Points on a hilly landscape, in no order, each with its height.
A ball rolls from a point to the lowest of its 3 nearest points, and stops where none of them is lower. Distance is the straight distance between rows; heights are no part of it.
Vidam: 121, 97, 81, 116, 92, 96, 97, 91, 92, 98, 63, 111, 87, 99, 125, 94, 94, 94, 111, 88, 90, 114  h=227
mamu: 98, 121, 108, 82, 95, 112, 95, 111, 118, 116, 127, 105, 95, 108, 94, 107, 99, 79, 106, 102, 114, 99  h=301
Furoz: 80, 126, 102, 117, 97, 98, 103, 116, 119, 114, 138, 89, 112, 92, 107, 119, 91, 107, 114, 101, 117, 110  h=302
Zotiv: 124, 74, 93, 68, 88, 78, 78, 123, 86, 96, 69, 130, 87, 93, 113, 88, 110, 75, 103, 97, 91, 94  h=305
Keso: 116, 115, 102, 105, 112, 103, 89, 106, 110, 102, 97, 93, 83, 102, 118, 103, 99, 93, 112, 88, 100, 101  h=191
goniv: 86, 127, 109, 107, 116, 118, 95, 99, 88, 95, 149, 88, 112, 101, 78, 107, 105, 109, 95, 114, 116, 113  h=249
Buge: 97, 68, 93, 115, 87, 92, 100, 96, 85, 80, 48, 112, 100, 90, 100, 53, 115, 85, 69, 97, 75, 93  h=229
guled: 85, 80, 124, 83, 91, 92, 75, 92, 103, 112, 102, 106, 98, 110, 82, 95, 97, 104, 78, 111, 99, 102  h=259
diz: 59, 89, 99, 96, 113, 60, 83, 114, 115, 95, 105, 90, 114, 96, 96, 81, 89, 100, 89, 133, 86, 109  h=212
Lat: 65, 85, 128, 105, 99, 91, 100, 87, 100, 90, 127, 70, 123, 90, 70, 79, 90, 115, 80, 118, 83, 100  h=298
Fuzo: 121, 106, 80, 109, 102, 118, 121, 96, 83, 104, 93, 99, 108, 99, 86, 112, 121, 83, 118, 86, 107, 89  h=23
paken: 66, 84, 116, 90, 102, 76, 90, 101, 118, 100, 108, 88, 107, 101, 98, 91, 79, 114, 92, 123, 91, 101  h=171
Ped: 87, 116, 98, 83, 130, 126, 129, 112, 84, 96, 131, 79, 105, 103, 68, 127, 111, 99, 92, 93, 112, 103  h=252
sig: 84, 85, 120, 90, 98, 79, 85, 87, 110, 91, 110, 88, 107, 103, 96, 82, 83, 115, 75, 106, 95, 103  h=137
bet: 96, 119, 90, 90, 88, 99, 88, 110, 107, 129, 90, 115, 80, 109, 98, 111, 106, 75, 125, 105, 97, 88  h=561
lamo: 126, 109, 80, 109, 84, 110, 93, 105, 87, 101, 73, 111, 104, 99, 113, 95, 109, 91, 108, 96, 97, 107  h=184
Puziz: 94, 86, 117, 84, 93, 97, 74, 101, 105, 119, 109, 115, 86, 110, 79, 98, 102, 101, 86, 119, 116, 100  h=344
Kom: 110, 74, 97, 104, 103, 103, 90, 75, 97, 89, 69, 108, 100, 105, 104, 89, 85, 92, 80, 96, 84, 99  h=72
gofov: 97, 81, 88, 88, 113, 79, 90, 113, 115, 88, 79, 100, 100, 107, 112, 84, 80, 104, 86, 103, 76, 102  h=103
gomi: 106, 104, 100, 102, 106, 82, 89, 107, 130, 99, 110, 95, 87, 92, 116, 96, 86, 114, 98, 104, 102, 104  h=110
vusa: 110, 60, 92, 87, 95, 78, 78, 115, 84, 97, 75, 135, 89, 109, 96, 80, 110, 70, 79, 109, 99, 106  h=267
zab: 113, 115, 76, 93, 86, 97, 98, 107, 114, 120, 89, 109, 72, 93, 121, 107, 95, 91, 112, 100, 100, 99  h=481
Nibu: 73, 115, 105, 110, 102, 104, 113, 115, 111, 97, 146, 84, 116, 97, 97, 119, 98, 118, 117, 110, 109, 92  h=291
suz: 102, 63, 101, 100, 94, 92, 82, 96, 92, 95, 71, 115, 83, 89, 81, 82, 92, 94, 76, 110, 90, 94  h=31
sek: 64, 89, 108, 113, 112, 89, 107, 95, 100, 90, 129, 73, 122, 85, 95, 93, 90, 129, 95, 118, 97, 108  h=360
fedul: 115, 79, 84, 102, 91, 102, 104, 79, 94, 85, 56, 113, 114, 103, 110, 81, 103, 96, 93, 100, 83, 116  h=133
pil: 124, 114, 103, 97, 93, 103, 93, 98, 100, 106, 99, 118, 101, 103, 101, 113, 99, 73, 101, 85, 110, 92  h=85
fanog: 87, 113, 108, 109, 110, 90, 104, 106, 118, 101, 130, 84, 101, 94, 102, 102, 104, 123, 93, 110, 122, 104  h=261
fizis: 72, 83, 100, 78, 100, 79, 73, 105, 114, 105, 86, 112, 91, 95, 83, 70, 84, 90, 74, 126, 101, 100  h=381
galud: 81, 117, 113, 102, 128, 113, 112, 102, 74, 90, 134, 75, 108, 95, 90, 107, 101, 135, 81, 109, 106, 110  h=338
bapeg: 83, 68, 107, 67, 94, 96, 66, 102, 95, 108, 97, 113, 100, 102, 74, 80, 92, 96, 78, 121, 101, 109  h=343
lovuz: 64, 113, 91, 113, 99, 100, 118, 112, 114, 113, 145, 97, 100, 84, 114, 129, 100, 108, 127, 106, 129, 93  h=300
kotu: 109, 113, 77, 88, 74, 92, 77, 118, 102, 104, 63, 128, 77, 90, 125, 91, 107, 80, 124, 95, 95, 100  h=502
ris: 120, 105, 81, 120, 95, 113, 105, 94, 103, 88, 75, 110, 119, 103, 98, 84, 112, 87, 108, 91, 108, 102  h=148
fadi: 105, 108, 118, 103, 111, 98, 108, 94, 101, 94, 139, 75, 106, 101, 106, 108, 96, 116, 90, 102, 103, 111  h=185
nefa: 110, 109, 70, 105, 81, 96, 99, 104, 119, 99, 49, 115, 100, 92, 121, 99, 114, 85, 122, 99, 104, 103  h=299
Rav: 95, 72, 115, 81, 93, 92, 77, 99, 94, 107, 86, 138, 103, 98, 84, 88, 114, 87, 77, 110, 100, 99  h=460
mefo: 86, 95, 99, 111, 123, 104, 121, 88, 89, 73, 127, 70, 104, 92, 108, 94, 96, 150, 90, 104, 116, 103  h=341
kobel: 95, 112, 89, 85, 104, 75, 79, 120, 131, 117, 107, 93, 86, 84, 116, 91, 94, 102, 108, 112, 102, 108  h=30
gogut: 112, 87, 92, 85, 96, 93, 96, 101, 114, 93, 80, 113, 76, 101, 128, 93, 93, 107, 107, 95, 83, 109  h=181
sim: 72, 86, 121, 107, 104, 97, 86, 93, 93, 91, 133, 73, 128, 106, 81, 91, 87, 117, 89, 122, 83, 99  h=279
sitel: 129, 110, 91, 110, 114, 114, 109, 95, 83, 96, 107, 99, 101, 102, 94, 106, 97, 98, 103, 85, 100, 96  h=208
zevo: 99, 70, 87, 103, 98, 94, 105, 77, 98, 86, 47, 100, 105, 101, 108, 77, 84, 105, 89, 85, 73, 104  h=161
runos: 100, 105, 109, 93, 85, 113, 109, 107, 97, 119, 103, 120, 95, 95, 84, 116, 116, 79, 114, 89, 121, 86  h=281
Zaz: 115, 113, 95, 99, 116, 111, 109, 104, 95, 108, 122, 83, 101, 98, 95, 113, 97, 109, 106, 80, 113, 97  h=174
zol: 124, 109, 103, 109, 113, 118, 114, 94, 78, 81, 106, 98, 104, 105, 83, 119, 106, 107, 94, 104, 97, 100  h=243
golof: 123, 98, 106, 105, 97, 104, 94, 94, 116, 97, 103, 107, 96, 111, 98, 108, 97, 99, 98, 95, 103, 99  h=113
bibo: 107, 75, 114, 110, 94, 110, 86, 85, 85, 86, 80, 104, 112, 90, 80, 83, 88, 84, 63, 104, 84, 87  h=200
Kegu: 95, 75, 98, 81, 99, 81, 81, 105, 99, 94, 71, 123, 87, 97, 100, 88, 84, 88, 72, 105, 100, 95  h=95
Mig: 70, 114, 89, 106, 119, 112, 126, 116, 107, 99, 140, 77, 107, 95, 105, 126, 103, 122, 120, 105, 135, 95  h=260
rud: 108, 101, 79, 117, 60, 112, 110, 121, 98, 110, 58, 116, 103, 98, 103, 88, 121, 62, 102, 91, 106, 92  h=339
nozi: 107, 117, 107, 92, 104, 123, 106, 109, 96, 117, 123, 101, 110, 112, 81, 134, 109, 94, 104, 93, 111, 89  h=22
pud: 78, 111, 93, 99, 123, 111, 131, 121, 95, 102, 151, 77, 108, 102, 99, 126, 95, 119, 113, 96, 114, 95  h=220
kibal: 112, 99, 111, 101, 100, 88, 88, 101, 115, 94, 109, 104, 98, 101, 113, 100, 89, 105, 94, 99, 101, 116  h=160
tov: 97, 125, 82, 106, 124, 119, 133, 112, 86, 97, 121, 68, 92, 106, 109, 125, 102, 116, 101, 91, 115, 90  h=297
nev: 99, 64, 89, 74, 108, 83, 86, 111, 109, 89, 64, 133, 85, 104, 114, 78, 95, 77, 104, 91, 84, 85  h=263
Nom: 92, 92, 126, 101, 129, 119, 102, 83, 81, 81, 135, 74, 107, 93, 82, 95, 106, 134, 87, 106, 105, 110  h=371
Luv: 83, 104, 95, 110, 109, 89, 111, 103, 107, 87, 139, 78, 109, 95, 111, 104, 89, 134, 92, 104, 121, 107  h=288
viv: 110, 85, 81, 87, 98, 93, 101, 88, 105, 89, 49, 105, 92, 106, 120, 84, 93, 97, 110, 102, 86, 115  h=132
vipom: 68, 86, 130, 100, 118, 107, 92, 91, 88, 91, 124, 65, 126, 76, 65, 82, 83, 119, 88, 110, 84, 102  h=361
Pesub: 129, 79, 103, 111, 87, 108, 96, 79, 70, 92, 74, 102, 110, 108, 101, 98, 121, 91, 96, 99, 97, 96  h=246
nepav: 105, 112, 61, 102, 69, 109, 117, 97, 118, 120, 59, 112, 96, 95, 99, 99, 119, 89, 136, 83, 95, 100  h=412
mosu: 95, 104, 100, 90, 94, 95, 74, 119, 123, 118, 114, 115, 94, 108, 106, 101, 95, 106, 103, 116, 105, 108  h=244
binum: 79, 102, 121, 104, 108, 95, 92, 96, 106, 100, 136, 87, 113, 106, 93, 101, 98, 125, 89, 119, 106, 118  h=224
sesin: 116, 86, 80, 124, 87, 108, 114, 95, 97, 96, 53, 119, 108, 102, 116, 72, 120, 79, 95, 92, 97, 106  h=188
viz: 104, 120, 72, 104, 74, 100, 107, 97, 95, 126, 78, 116, 80, 106, 101, 117, 113, 92, 134, 95, 94, 75  h=682
fis: 118, 76, 93, 105, 77, 103, 96, 90, 94, 81, 54, 130, 95, 88, 98, 73, 110, 83, 88, 111, 87, 108  h=210
kisu: 123, 126, 95, 101, 118, 123, 135, 104, 90, 100, 101, 85, 102, 111, 92, 129, 111, 97, 108, 80, 106, 85  h=175
rumus: 66, 100, 123, 97, 97, 84, 69, 107, 98, 105, 130, 80, 115, 107, 94, 81, 90, 99, 89, 129, 89, 105  h=196
legev: 117, 116, 93, 104, 123, 134, 130, 112, 78, 106, 91, 92, 111, 107, 88, 124, 113, 99, 102, 97, 101, 75  h=149
zut: 114, 91, 97, 109, 95, 104, 105, 74, 98, 89, 72, 100, 103, 98, 114, 84, 100, 104, 99, 92, 87, 118  h=153
kuneb: 111, 117, 96, 95, 93, 108, 100, 103, 98, 121, 108, 105, 88, 101, 102, 115, 99, 93, 131, 90, 110, 90  h=216
zef: 109, 78, 103, 81, 104, 89, 85, 93, 107, 94, 72, 113, 94, 106, 99, 85, 90, 105, 77, 103, 79, 98  h=105
kipoz: 95, 114, 97, 108, 101, 97, 98, 117, 118, 111, 128, 91, 108, 91, 109, 110, 97, 109, 106, 107, 118, 97  h=287
zun: 95, 86, 119, 96, 116, 109, 107, 71, 89, 94, 94, 83, 120, 88, 79, 83, 93, 111, 81, 81, 89, 95  h=250
gaz: 60, 91, 116, 95, 105, 62, 89, 101, 108, 97, 111, 77, 123, 96, 101, 88, 84, 112, 91, 136, 93, 107  h=194
pizur: 79, 97, 109, 87, 111, 60, 81, 117, 130, 100, 94, 97, 102, 97, 120, 87, 87, 98, 90, 114, 91, 108  h=228
tesor: 87, 127, 110, 103, 119, 112, 124, 116, 90, 102, 150, 83, 122, 104, 70, 122, 108, 99, 101, 105, 114, 116  h=218
rotap: 88, 84, 102, 96, 105, 77, 91, 99, 122, 90, 116, 91, 108, 100, 114, 95, 86, 136, 90, 114, 98, 107  h=204
zov: 106, 87, 88, 103, 83, 90, 90, 108, 104, 94, 54, 125, 95, 95, 119, 82, 111, 86, 107, 90, 86, 113  h=221
Lere: 68, 91, 108, 96, 113, 70, 96, 90, 111, 79, 111, 79, 127, 91, 103, 100, 62, 127, 103, 135, 92, 105  h=232
Tanav: 124, 93, 102, 110, 106, 103, 109, 80, 77, 81, 100, 90, 103, 104, 101, 92, 86, 112, 91, 86, 95, 102  h=134
pubi: 95, 82, 102, 85, 120, 76, 77, 112, 108, 107, 85, 117, 82, 109, 107, 86, 85, 98, 94, 108, 94, 108  h=124
Rap: 104, 114, 86, 104, 98, 114, 120, 101, 84, 99, 104, 81, 88, 108, 117, 122, 95, 112, 125, 75, 113, 81  h=238
Fek: 106, 112, 100, 97, 118, 107, 110, 97, 88, 95, 125, 90, 99, 101, 101, 120, 93, 116, 90, 89, 111, 108  h=143
duvef: 107, 119, 83, 98, 97, 98, 107, 105, 108, 115, 99, 99, 84, 95, 111, 117, 99, 97, 127, 80, 103, 80  h=256
Roba: 124, 88, 96, 97, 81, 101, 83, 108, 88, 98, 60, 133, 98, 102, 103, 86, 122, 82, 82, 98, 96, 98  h=384
rulos: 66, 126, 111, 101, 96, 102, 109, 119, 103, 112, 149, 84, 103, 100, 99, 121, 106, 99, 135, 117, 106, 98  h=329
Namin: 120, 106, 81, 112, 73, 117, 111, 107, 97, 93, 75, 107, 113, 104, 96, 78, 120, 68, 97, 84, 110, 108  h=207
Bef: 119, 112, 93, 99, 81, 115, 99, 99, 104, 100, 80, 115, 103, 105, 99, 113, 112, 82, 121, 85, 106, 92  h=201
sini: 85, 74, 120, 99, 116, 84, 106, 94, 100, 89, 121, 81, 105, 80, 83, 88, 88, 129, 84, 103, 89, 100  h=69
Rimas: 66, 105, 118, 117, 104, 88, 75, 104, 97, 99, 134, 85, 121, 106, 103, 100, 96, 106, 106, 136, 107, 111  h=226
Nilun: 114, 92, 111, 94, 103, 93, 96, 78, 91, 92, 89, 105, 100, 101, 103, 94, 97, 103, 88, 90, 86, 106  h=145
Nifov: 126, 100, 98, 105, 107, 99, 100, 93, 101, 104, 90, 82, 93, 100, 115, 104, 89, 101, 101, 90, 88, 107  h=144
Mapi: 77, 83, 112, 99, 118, 78, 99, 85, 120, 90, 108, 86, 104, 86, 89, 87, 83, 118, 71, 102, 91, 103  h=100
salu: 83, 99, 118, 103, 122, 109, 114, 89, 88, 91, 132, 64, 120, 87, 97, 92, 103, 139, 89, 103, 114, 118  h=372
reki: 102, 124, 80, 100, 72, 93, 87, 111, 88, 129, 73, 131, 77, 90, 102, 112, 115, 69, 128, 101, 97, 81  h=630
Boka: 114, 106, 81, 112, 88, 113, 130, 92, 105, 115, 84, 105, 103, 109, 109, 122, 109, 80, 132, 88, 92, 98  h=62
Reka: 113, 114, 89, 102, 103, 111, 93, 100, 113, 104, 102, 90, 89, 102, 105, 113, 98, 93, 110, 89, 104, 98  h=231
Fut: 119, 81, 99, 81, 77, 96, 66, 117, 85, 102, 81, 128, 81, 92, 101, 90, 110, 80, 108, 99, 107, 103  h=544
Dinot: 107, 123, 93, 90, 100, 87, 84, 107, 120, 116, 102, 110, 68, 96, 113, 97, 103, 99, 96, 101, 99, 97  h=436
negek: 82, 90, 120, 93, 100, 78, 70, 107, 108, 104, 99, 101, 106, 109, 97, 78, 94, 106, 83, 124, 99, 108  h=94
poze: 113, 114, 101, 103, 106, 125, 118, 104, 84, 112, 93, 97, 111, 103, 83, 114, 119, 86, 120, 85, 106, 79  h=91
dibuk: 101, 98, 121, 93, 108, 100, 90, 98, 112, 116, 108, 104, 94, 107, 95, 95, 90, 110, 84, 107, 101, 113  h=237
Keral: 81, 104, 126, 101, 95, 98, 82, 110, 109, 108, 137, 102, 117, 111, 98, 95, 102, 97, 90, 115, 109, 116  h=219
votiz: 125, 102, 101, 105, 83, 113, 89, 104, 101, 99, 80, 124, 99, 99, 106, 95, 106, 82, 111, 91, 103, 97  h=36
viruv: 99, 123, 92, 93, 126, 114, 129, 101, 82, 89, 136, 79, 102, 99, 103, 112, 93, 141, 90, 90, 121, 115  h=304
vize: 76, 123, 113, 110, 103, 106, 100, 125, 110, 106, 161, 95, 128, 109, 92, 116, 97, 92, 111, 122, 112, 107  h=325
topom: 118, 117, 94, 119, 105, 126, 141, 104, 79, 103, 76, 90, 109, 110, 93, 109, 136, 88, 123, 81, 100, 85  h=99
kidak: 114, 109, 88, 114, 67, 113, 125, 94, 103, 117, 70, 110, 111, 105, 94, 92, 129, 71, 123, 85, 99, 89  h=369
nisis: 86, 122, 105, 108, 112, 100, 103, 109, 96, 100, 148, 85, 114, 103, 90, 111, 100, 118, 107, 102, 125, 101  h=268
bon: 106, 103, 98, 104, 115, 96, 108, 92, 95, 84, 109, 85, 94, 107, 119, 105, 91, 117, 97, 87, 97, 111  h=92
vaki: 113, 87, 127, 106, 117, 110, 106, 69, 69, 83, 103, 91, 109, 87, 73, 96, 96, 114, 83, 86, 91, 99  h=172
mit: 70, 89, 124, 105, 101, 87, 91, 90, 106, 98, 125, 77, 122, 106, 78, 85, 75, 118, 90, 127, 100, 106  h=262
Fuv: 101, 107, 114, 92, 98, 110, 103, 105, 101, 122, 116, 108, 88, 107, 92, 129, 118, 70, 115, 95, 106, 86  h=159
kapu: 102, 100, 125, 97, 108, 113, 94, 86, 93, 95, 132, 103, 102, 106, 83, 97, 102, 112, 79, 105, 102, 107  h=255
segoz: 112, 88, 95, 86, 103, 92, 87, 114, 101, 93, 63, 135, 71, 105, 125, 85, 107, 93, 111, 95, 93, 98  h=217
mivev: 129, 102, 102, 118, 108, 108, 103, 80, 96, 88, 78, 114, 115, 105, 101, 88, 109, 96, 96, 79, 92, 100  h=154
zepe: 91, 106, 95, 94, 65, 107, 100, 124, 86, 126, 77, 126, 90, 104, 90, 107, 124, 65, 115, 91, 109, 89  h=750
bafan: 108, 76, 94, 98, 92, 98, 100, 82, 100, 88, 64, 113, 94, 97, 112, 96, 97, 84, 102, 103, 71, 107  h=106
baso: 121, 116, 108, 104, 110, 105, 100, 88, 88, 88, 111, 103, 100, 106, 95, 107, 95, 104, 92, 82, 103, 95  h=241
Kab: 95, 115, 93, 105, 98, 99, 111, 102, 110, 130, 110, 100, 74, 89, 113, 126, 92, 94, 116, 88, 101, 69  h=285
luf: 108, 104, 93, 86, 97, 94, 73, 109, 105, 117, 83, 124, 77, 94, 116, 106, 104, 88, 101, 99, 101, 97  h=365
lozab: 118, 105, 82, 99, 90, 105, 96, 104, 110, 103, 77, 105, 97, 97, 116, 110, 102, 87, 127, 87, 95, 109  h=258
zupo: 102, 79, 110, 107, 101, 107, 90, 81, 83, 85, 65, 115, 109, 90, 95, 76, 102, 85, 82, 96, 89, 86  h=125
kogak: 128, 104, 83, 108, 104, 100, 112, 74, 103, 89, 80, 84, 91, 99, 118, 104, 101, 112, 112, 84, 89, 113  h=173
viki: 68, 85, 106, 115, 99, 85, 96, 92, 119, 90, 126, 79, 122, 98, 120, 96, 72, 130, 95, 127, 104, 102  h=247
defud: 124, 80, 97, 117, 88, 112, 119, 80, 84, 86, 69, 101, 114, 99, 102, 76, 125, 90, 91, 92, 92, 111  h=186
vofa: 109, 72, 95, 76, 103, 72, 78, 108, 99, 96, 68, 128, 80, 107, 114, 83, 113, 84, 102, 95, 91, 95  h=248
nid: 122, 100, 104, 97, 83, 108, 85, 105, 88, 91, 87, 132, 91, 104, 95, 97, 123, 72, 98, 104, 106, 103  h=359
Gude: 88, 124, 96, 100, 127, 130, 135, 113, 81, 85, 113, 76, 104, 102, 97, 117, 96, 122, 91, 103, 117, 105  h=273
lef: 124, 106, 73, 113, 86, 115, 119, 93, 98, 95, 80, 93, 105, 98, 100, 93, 114, 90, 131, 86, 103, 106  h=101
gupud: 92, 109, 102, 100, 101, 84, 88, 114, 119, 111, 123, 100, 102, 101, 113, 95, 99, 115, 100, 114, 101, 114  h=165
gesap: 104, 117, 112, 96, 100, 108, 96, 107, 112, 116, 134, 95, 92, 99, 102, 114, 99, 96, 103, 92, 107, 95  h=245
Luz: 103, 121, 102, 109, 93, 111, 106, 102, 94, 110, 95, 98, 94, 112, 101, 121, 107, 90, 128, 85, 101, 81  h=164
mudo: 113, 95, 113, 94, 112, 101, 111, 85, 83, 87, 103, 95, 96, 98, 93, 94, 83, 115, 79, 94, 97, 102  h=97
Kuvak: 115, 105, 83, 94, 71, 95, 92, 120, 94, 97, 78, 124, 103, 99, 105, 82, 117, 80, 103, 101, 110, 101  h=66
bamak: 107, 107, 102, 105, 70, 102, 97, 116, 87, 127, 89, 138, 84, 94, 95, 123, 117, 64, 114, 95, 100, 65  h=690
Bines: 116, 106, 101, 99, 89, 90, 80, 104, 102, 114, 87, 107, 89, 104, 105, 102, 90, 97, 102, 101, 99, 99  h=274
bidi: 109, 117, 88, 106, 103, 108, 106, 97, 106, 106, 121, 87, 88, 99, 114, 116, 100, 103, 114, 76, 105, 92  h=206
Nal: 68, 90, 120, 100, 91, 82, 78, 109, 110, 102, 119, 89, 120, 108, 102, 87, 91, 113, 96, 117, 104, 119  h=158
butef: 87, 93, 98, 114, 116, 89, 104, 85, 98, 85, 118, 82, 115, 85, 112, 104, 91, 135, 91, 112, 103, 106  h=326
neru: 89, 90, 122, 96, 115, 96, 95, 78, 94, 82, 85, 91, 111, 97, 75, 78, 82, 104, 76, 92, 83, 87  h=303
pivur: 88, 90, 120, 105, 101, 105, 104, 82, 94, 101, 121, 89, 107, 98, 71, 83, 94, 119, 76, 103, 99, 106  h=192
vimak: 111, 113, 113, 101, 97, 115, 87, 98, 104, 114, 104, 116, 92, 103, 92, 109, 96, 74, 90, 100, 111, 92  h=266
tuge: 106, 76, 93, 90, 96, 75, 100, 104, 107, 92, 52, 120, 89, 110, 133, 89, 98, 102, 106, 100, 76, 116  h=155
zibal: 113, 80, 116, 88, 97, 102, 86, 83, 89, 93, 95, 109, 100, 97, 94, 89, 102, 99, 76, 101, 92, 96  h=213
fup: 104, 117, 89, 89, 79, 98, 90, 104, 107, 119, 86, 113, 70, 96, 108, 115, 91, 81, 121, 96, 94, 83  h=522
goni: 108, 114, 105, 103, 91, 103, 90, 110, 118, 111, 110, 110, 86, 106, 103, 116, 95, 98, 103, 103, 108, 99  h=189
Gamub: 95, 84, 92, 106, 115, 90, 110, 83, 101, 83, 95, 85, 90, 100, 110, 93, 71, 111, 91, 86, 77, 95  h=150
sipes: 81, 94, 94, 103, 126, 93, 111, 71, 93, 75, 113, 74, 94, 90, 102, 91, 82, 138, 81, 95, 89, 101  h=373
Zer: 115, 96, 120, 100, 96, 110, 95, 79, 93, 100, 107, 110, 101, 111, 95, 100, 103, 104, 80, 100, 112, 106  h=209
puvon: 73, 130, 95, 102, 100, 91, 113, 118, 119, 120, 134, 92, 88, 89, 104, 122, 101, 106, 124, 98, 104, 84  h=318
lomi: 84, 122, 100, 96, 115, 106, 125, 115, 105, 112, 140, 83, 103, 96, 87, 129, 111, 102, 112, 99, 110, 100  h=178
Latef: 83, 84, 119, 88, 108, 88, 92, 85, 115, 105, 107, 100, 98, 108, 81, 86, 79, 104, 75, 115, 99, 103  h=177
sizas: 89, 88, 117, 116, 102, 84, 98, 97, 108, 94, 117, 87, 105, 95, 121, 88, 98, 116, 91, 109, 104, 107  h=242
ralo: 92, 66, 94, 109, 87, 99, 105, 85, 86, 84, 47, 108, 106, 91, 96, 65, 102, 84, 84, 92, 79, 98  h=183
pizod: 111, 75, 103, 90, 93, 89, 84, 104, 94, 95, 66, 121, 94, 112, 104, 92, 102, 89, 75, 107, 88, 107  h=166
Zofi: 115, 116, 78, 103, 110, 105, 115, 109, 96, 100, 100, 82, 93, 109, 102, 129, 111, 96, 123, 75, 100, 88  h=205
Toza: 83, 119, 104, 94, 99, 100, 101, 109, 117, 127, 122, 111, 90, 100, 82, 121, 105, 91, 109, 92, 112, 82  h=251
bamez: 122, 89, 81, 115, 79, 106, 108, 86, 115, 101, 48, 113, 101, 97, 125, 75, 116, 83, 120, 94, 98, 114  h=222
muf: 108, 90, 108, 99, 96, 98, 99, 75, 101, 82, 85, 96, 102, 97, 102, 94, 85, 106, 83, 79, 81, 91  h=111
nopo: 111, 75, 87, 113, 81, 105, 110, 81, 91, 91, 50, 115, 107, 97, 104, 68, 116, 88, 87, 100, 87, 110  h=157
doz: 87, 109, 99, 99, 122, 118, 132, 111, 88, 92, 135, 73, 109, 101, 82, 129, 98, 119, 95, 106, 108, 96  h=254
Kugo: 133, 110, 103, 108, 93, 112, 96, 85, 84, 95, 85, 110, 96, 105, 93, 99, 104, 98, 89, 100, 101, 108  h=81
tor: 73, 93, 119, 109, 98, 84, 94, 97, 105, 92, 135, 76, 132, 105, 103, 109, 84, 118, 100, 145, 102, 109  h=253
nas: 117, 111, 99, 95, 132, 131, 127, 110, 89, 102, 106, 89, 97, 106, 84, 133, 109, 104, 109, 96, 106, 89  h=176
Sasop: 109, 106, 81, 115, 63, 114, 110, 118, 93, 99, 77, 116, 99, 100, 97, 95, 126, 65, 119, 84, 107, 102  h=340
nugom: 108, 117, 101, 95, 133, 133, 127, 110, 70, 87, 109, 87, 104, 109, 81, 127, 95, 106, 93, 99, 108, 84  h=198
raku: 123, 108, 70, 121, 66, 110, 137, 108, 110, 98, 65, 102, 102, 104, 95, 78, 131, 88, 114, 88, 113, 104  h=284
Zati: 66, 89, 128, 99, 98, 88, 77, 87, 106, 110, 119, 90, 114, 105, 78, 85, 91, 105, 86, 120, 89, 102  h=230
Ramet: 105, 120, 105, 94, 109, 116, 107, 103, 103, 107, 137, 104, 101, 101, 82, 118, 104, 92, 97, 104, 113, 113  h=107
lume: 104, 115, 69, 106, 103, 118, 124, 91, 93, 109, 91, 77, 95, 100, 112, 111, 115, 97, 133, 71, 112, 90  h=239
reku: 120, 118, 100, 87, 81, 107, 89, 112, 100, 113, 97, 122, 87, 97, 103, 114, 95, 90, 103, 103, 106, 87  h=309
Dani: 72, 111, 98, 116, 103, 96, 101, 110, 100, 97, 143, 83, 118, 96, 106, 113, 97, 116, 119, 134, 120, 111  h=313
feze: 92, 114, 104, 106, 90, 102, 96, 114, 114, 113, 139, 100, 98, 105, 98, 115, 104, 99, 116, 105, 108, 99  h=272
zuva: 83, 111, 123, 97, 99, 114, 114, 110, 116, 113, 137, 89, 102, 108, 88, 126, 122, 84, 119, 98, 108, 103  h=90
turu: 121, 106, 69, 112, 106, 111, 112, 100, 95, 101, 105, 73, 103, 110, 106, 118, 95, 113, 113, 76, 100, 93  h=234
niti: 93, 121, 67, 92, 68, 83, 108, 105, 94, 133, 63, 131, 64, 95, 116, 108, 110, 68, 129, 100, 87, 89  h=689
sozef: 105, 91, 107, 70, 97, 80, 66, 98, 106, 102, 91, 130, 78, 94, 113, 101, 105, 98, 89, 108, 96, 100  h=435
Rufa: 86, 113, 94, 101, 115, 109, 128, 113, 110, 98, 144, 92, 101, 88, 103, 122, 96, 120, 120, 91, 128, 87  h=257
pup: 100, 80, 102, 89, 111, 89, 99, 91, 115, 87, 84, 94, 85, 104, 114, 94, 82, 112, 86, 94, 68, 105  h=119
tebir: 106, 76, 85, 84, 113, 87, 89, 103, 107, 84, 63, 119, 96, 103, 122, 78, 73, 102, 95, 91, 73, 100  h=96
sefug: 107, 112, 110, 102, 120, 114, 109, 97, 98, 98, 126, 95, 96, 112, 87, 119, 103, 111, 90, 91, 107, 108  h=156

Call two points neighbours if one is among the 3 nearest of the other. Go from one point of each pair to the other, from neighbour to neighbour, staying as low as possible. Name the highest point that can't be avoided.
Fek and Fuzo -> mivev
bon and mudo -> Tanav
Kugo and nozi -> sefug
tebir and suz -> zef
kobel and golof -> kibal

Where does a ball stop that starts at each point below?
zov -> Kom
diz -> sini
Nibu -> nozi
gaz -> sini
bamez -> Kom
Buge -> Kom
Furoz -> golof
bet -> Fuzo
defud -> Kom
zab -> golof
rulos -> golof
Puziz -> kobel
